Points on a hilly landscape, in no order, each with its height.
A ball rolls from a point to the lowest of its 6 nearest points, and stops where none of them is lower. Distance is the straight distance between rows; heights are no part of it.
zof h=842: [117 132 120 149  88  83  79 181]
govus h=354: [180 130 101 134 196 153 141  51]
domi h=639: [114 122 122 114 134 144 143 105]
Nutu h=410: [203 132 131 173 143 157 153 140]
kabap h=534: [146 121 120 166 101 137 133 142]
vamu h=398: [ 93 129 134 106 110 114 110 167]
rabud h=505: [ 95 133 136 129  91  94  94 169]
Nol h=349: [189 128 122 146 161 164 155 117]
buz h=238: [149 120 112 144 140 151 152  85]
nogaz h=464: [144 128 102 105 195 152 135  47]
vof h=550: [134 123 123 155 101 129 126 145]
nof h=441: [120 125 123  93 159 155 140 117]
zogo h=422: [138 129 101  99 193 150 139  60]
lim h=532: [ 80 133 136 142  74  70  92 157]
kemo h=312: [ 95 123 134 154  71  93 116 141]
nanur h=263: [ 68 127 154 108  98  99 148  99]
davip h=356: [104 128 128  92 138 146 128 136]
kad h=549: [ 79 133 140 124  83  74  88 167]
lep h=423: [107 121 124 119 121 136 147 103]
rom h=369: [ 85 128 135  87 144 130 151  76]
lur h=278: [ 71 127 153 118  80  90 132 121]
kek h=290: [ 88 128 133  91 130 135 134 118]
gen h=292: [151 119 105 126 166 157 148  72]
pamab h=741: [143 125 123 143 121 143 125 158]
taz h=237: [ 80 128 142  94 116 122 132 132]
Pibi h=360: [199 132 136 139 162 164 144 153]
mepa h=353: [140 123 107 100 181 158 145  85]
Zedo h=559: [142 121 119 134 125 149 140 126]
sirop h=178: [124 120 115 136 122 144 147  97]
vila h=340: [ 80 126 145 141  70  85 113 141]
zugip h=474: [109 126 117  93 164 146 144  67]
mepin h=503: [152 121 124 148 121 145 138 134]
paz h=480: [ 92 129 127 106 135 129 154  66]
todem h=731: [146 128 124 165  96 109  90 183]
vuseg h=334: [180 127 106 146 172 160 153  76]
maba h=358: [ 61 135 164  80 127  97 160  56]
peke h=367: [ 82 128 141 156  63  66  98 150]
gase h=452: [199 136 143 154 148 147 129 183]
Viba h=146: [ 74 131 149 107 100 108 128 134]
Konis h=901: [ 92 137 127 143  86  62  63 181]
manuz h=364: [153 127 121 105 174 166 143 114]
nir h=417: [179 127 126 155 135 150 134 158]
kun h=400: [151 123 119 126 146 161 146 122]
girug h=826: [163 134 120 168 113  98  82 207]
Pel h=102: [110 119 123 132 109 131 147 105]
Lepim h=348: [103 131 134 121 102 117 106 163]
Sumul h=335: [148 123 111 112 176 166 145  95]
sotuk h=424: [119 130 125 135 106 111  92 184]
gafu h=671: [111 130 109 107 173 133 143  37]
fus h=524: [184 131 131 171 121 128 109 192]
Vumu h=331: [165 124 110 117 187 170 145  84]
kuga h=8: [113 134 115 161  95  46  46 191]
bizis h=169: [ 93 126 138 126  90 107 113 147]
dak h=577: [122 123 125 146  91 116 106 164]
kimuv h=484: [102 130 130 158  69  74  88 165]
vobu h=342: [ 62 135 163  81 111  97 149  98]
Degiv h=415: [ 55 139 175  78 105  90 143 114]
Lotun h=408: [178 130 114 104 199 174 144 115]
mek h=366: [149 124 117 116 157 162 146 117]
gal h=762: [138 123 125 147 103 123 114 165]
gug h=570: [143 128 121 145 108 123 103 183]
Gunez h=391: [154 128  97 122 192 148 139  41]
tesi h=456: [134 126 125 109 141 151 129 149]
Gasun h=231: [ 68 131 149  88 107 106 118 145]
Sug h=429: [183 135 134 145 142 147 121 184]
Bafe h=553: [146 121 118 151 107 135 133 144]
Kav h=419: [102 128 129 109 121 132 125 149]
Pok h=378: [ 82 132 140 115  91  95 103 160]
zim h=601: [113 124 112 124 145 141 154  66]
Dif h=279: [ 64 135 155 100  92  89 111 154]
Gof h=262: [ 97 123 137 134  91 116 133 123]
Zam h=495: [ 91 126 124  96 155 127 147  54]
mafil h=232: [ 72 127 146  94 117 116 146 105]
vik h=396: [162 129  95 120 197 151 132  45]
vot h=523: [ 97 125 131 116 110 127 136 129]
ruga h=483: [170 128 124 166 112 135 125 164]
Kar h=299: [111 122 130 154  77 112 121 145]
kibir h=359: [191 127 119 162 155 162 155 104]
Dopat h=298: [ 71 135 146  82 126 117 145  86]
rop h=432: [214 142 148 167 153 153 141 174]
mudog h=522: [206 141 143 175 135 122 109 206]
poves h=460: [132 118 114 114 157 153 144  82]
zodig h=200: [ 87 124 139 123  99 115 147  99]
Fek h=402: [178 123 122 169 125 153 147 127]
fop h=420: [119 126 126 122 114 129 107 171]
tev h=362: [ 58 132 175  92 101  87 159  84]
fopuf h=308: [ 71 131 158  96 111 102 157  75]
befu h=462: [192 139 136 160 135 139 114 188]
lupeb h=753: [125 123 124 125 125 147 138 119]
robif h=482: [137 123 122 120 129 143 118 166]
mab h=344: [188 127 117 135 180 166 152 109]
Puga h=852: [145 132 117 168  98  82  66 197]
fofu h=361: [ 97 126 134 141  79  98 111 151]
rorub h=345: [170 127 111 107 194 166 145  97]
regi h=379: [184 125 127 162 135 155 146 137]
Peta h=392: [213 136 141 167 159 160 154 151]
sife h=347: [175 129 121 125 174 168 143 128]
zavo h=795: [128 132 118 156 102  84  63 199]
puvir h=131: [108 125 128 129  96 111 102 166]
Zenu h=341: [175 126 112 127 177 169 148 100]
tib h=295: [ 59 133 160 103  91  85 121 136]
lupes h=267: [ 78 125 144 108 106 114 143 104]
Sog h=383: [169 127 130 131 153 158 132 162]
fike h=506: [165 135  91 109 216 143 119  29]
Supil h=521: [168 128 127 151 122 138 112 182]

For each start below, name the point where the ball stops.
Kav | Viba
vila | puvir
kimuv | puvir
peke | puvir
gug | puvir
zogo | Pel
